Points on a hilly landscape, in no order, each with its height.
From any point a ball takes the steepest step (drop divided by distance) to one of its 6 nearest points. It stops when none of these is lower. Distance is the straight distance between rows; heights are no part of it.
dogal height 4.27: -28,-50,-54,-27,4,25,-12,-26,36,25,51,-2
kila height 4.46: 2,-16,-25,7,-19,2,-21,-19,12,4,28,-11
Mesi height 3.49: -1,-25,10,29,-56,-47,-49,-26,24,-14,42,28
musi height 7.37: -47,-52,6,-27,40,10,43,34,-14,36,-24,-46
laf height 1.69: 77,58,40,29,-46,-10,-27,-13,-29,-36,-35,5
gekon height 3.02: 19,-5,17,21,-38,-29,-40,-14,2,-10,14,-3
rane height 3.48: 34,-17,88,43,-67,-86,-30,14,-20,-31,-14,-3
bep height 3.28: 44,24,-6,33,-47,-5,-50,-32,9,-26,12,26
keta height 4.19: 40,17,16,18,-13,-10,8,5,-24,-13,-30,-27
ribos height 4.83: 48,85,28,5,6,18,29,12,-57,-29,-71,6
totaf height 5.47: -52,-7,-4,-16,65,16,51,46,-6,24,-20,-6
bader height 1.50: 42,26,47,61,-83,-60,-60,-18,5,-40,1,47
nalo height 2.34: -11,35,-38,-9,27,45,11,-1,3,15,-8,18
kuzo height 3.75: 24,-2,-49,4,-34,16,-44,-51,41,-20,48,39
tet height 0.56: 59,19,51,38,-49,-45,-27,-9,-25,-31,-27,-9
Kef height 6.20: -45,51,-47,-26,75,45,44,30,31,17,12,47
pil height 6.22: -52,-37,30,-34,64,-13,75,60,-32,30,-38,-39
nid height 6.62: -59,-12,-31,-23,66,32,43,26,8,33,7,3
mik height 8.30: -71,-45,14,-39,75,-2,60,52,-5,39,-31,-37
Vire height 1.44: 39,56,7,6,-14,14,-2,-7,-27,-18,-30,9
verat height 3.65: 63,50,-3,40,-72,-13,-56,-42,17,-36,27,64
vog height 4.74: 11,72,-20,2,17,53,16,0,-12,-3,-24,33
livet height 4.44: -43,-69,-29,-23,12,3,-2,-7,19,21,38,-41
dupi height 6.06: 37,50,45,-7,10,1,54,31,-52,-19,-73,-14
dano height 6.61: -18,-28,2,-17,27,5,23,15,-14,20,-16,-40
kab height 2.14: -37,39,17,-13,76,4,63,52,-11,15,-33,5
kera height 4.73: -11,-42,6,4,-21,-20,-26,-6,12,-1,21,-34
tumun height 2.04: 4,-39,39,18,-43,-59,-33,0,3,-8,21,-23
Gam height 4.08: -9,-36,-73,-25,-20,21,-33,-57,58,8,62,35
suke height 4.90: -58,-75,-10,-23,31,1,17,22,3,34,10,-52
paka height 3.55: 28,-3,-15,16,-38,-2,-44,-36,27,-10,39,23
Satap height 5.46: -4,-49,18,7,-11,-28,-9,3,-9,5,-2,-40
sadek height 2.35: 33,7,17,14,-31,-17,-22,-8,-16,-18,-5,-6
Fino height 4.42: -5,33,-62,-18,24,68,17,-24,16,3,16,39
mikim height 5.17: 0,2,-7,-5,14,21,15,5,-16,5,-21,-15
nuze height 4.35: -34,-74,-40,-7,-26,-13,-42,-37,57,8,77,15
Dal height 4.06: 56,57,-30,23,-45,23,-46,-43,10,-24,20,42
Mezis height 4.41: 15,-31,49,14,-22,-43,-9,9,-21,-10,-22,-45
Kefo height 3.01: -4,90,14,-11,76,27,52,45,-14,-8,-40,34
Kam height 4.15: -27,-64,34,19,-41,-63,-43,-6,27,-3,42,-2
rilu height 4.34: -15,3,-85,-34,12,66,6,-40,38,16,48,54
notet height 4.43: -32,-17,-60,-25,26,46,9,-11,30,35,25,11
Gimo height 5.30: -43,-42,-19,-22,42,35,19,19,8,36,0,-30
pipu height 4.38: -45,-88,-22,-18,-12,-13,-41,-28,40,15,61,-27
virir height 3.24: 37,-18,77,1,-27,-60,25,13,-44,-20,-50,-51
Difab height 4.12: -29,-68,-6,-6,-24,-34,-50,-26,36,12,54,-4
dolo height 3.50: -16,93,-10,-14,82,40,46,41,8,0,-16,48
kifus height 1.84: 57,0,87,16,-45,-66,16,5,-51,-43,-57,-40
Kote height 4.62: 22,48,-48,-8,-2,60,-5,-27,4,2,13,39
zib height 6.43: -27,-59,13,-17,3,-13,14,12,-5,23,1,-49
Mosut height 5.23: 7,-6,37,-9,8,-11,38,19,-44,3,-58,-41
nepa height 2.70: 72,77,1,22,-33,20,-20,-17,-36,-40,-26,24
Lil height 5.55: -49,19,-57,-24,67,44,41,19,25,26,13,34
Nibor height 3.05: 7,-26,52,48,-62,-64,-55,-14,15,-18,26,18
zudas height 2.23: 18,36,-19,8,1,29,0,-9,-14,-5,-12,9
Dusu height 5.22: -18,-51,-2,0,-11,-8,-22,-6,9,16,27,-38
Lunal height 4.52: -40,53,-18,-19,93,26,56,51,9,17,-4,27
zetu height 5.73: 33,53,20,1,13,17,28,18,-43,-10,-67,-4

For each start below, name the point where the ball stops.
kuzo => tet
kila => tet
Nibor => tet
mik => kab
nuze => tumun
nalo => Vire
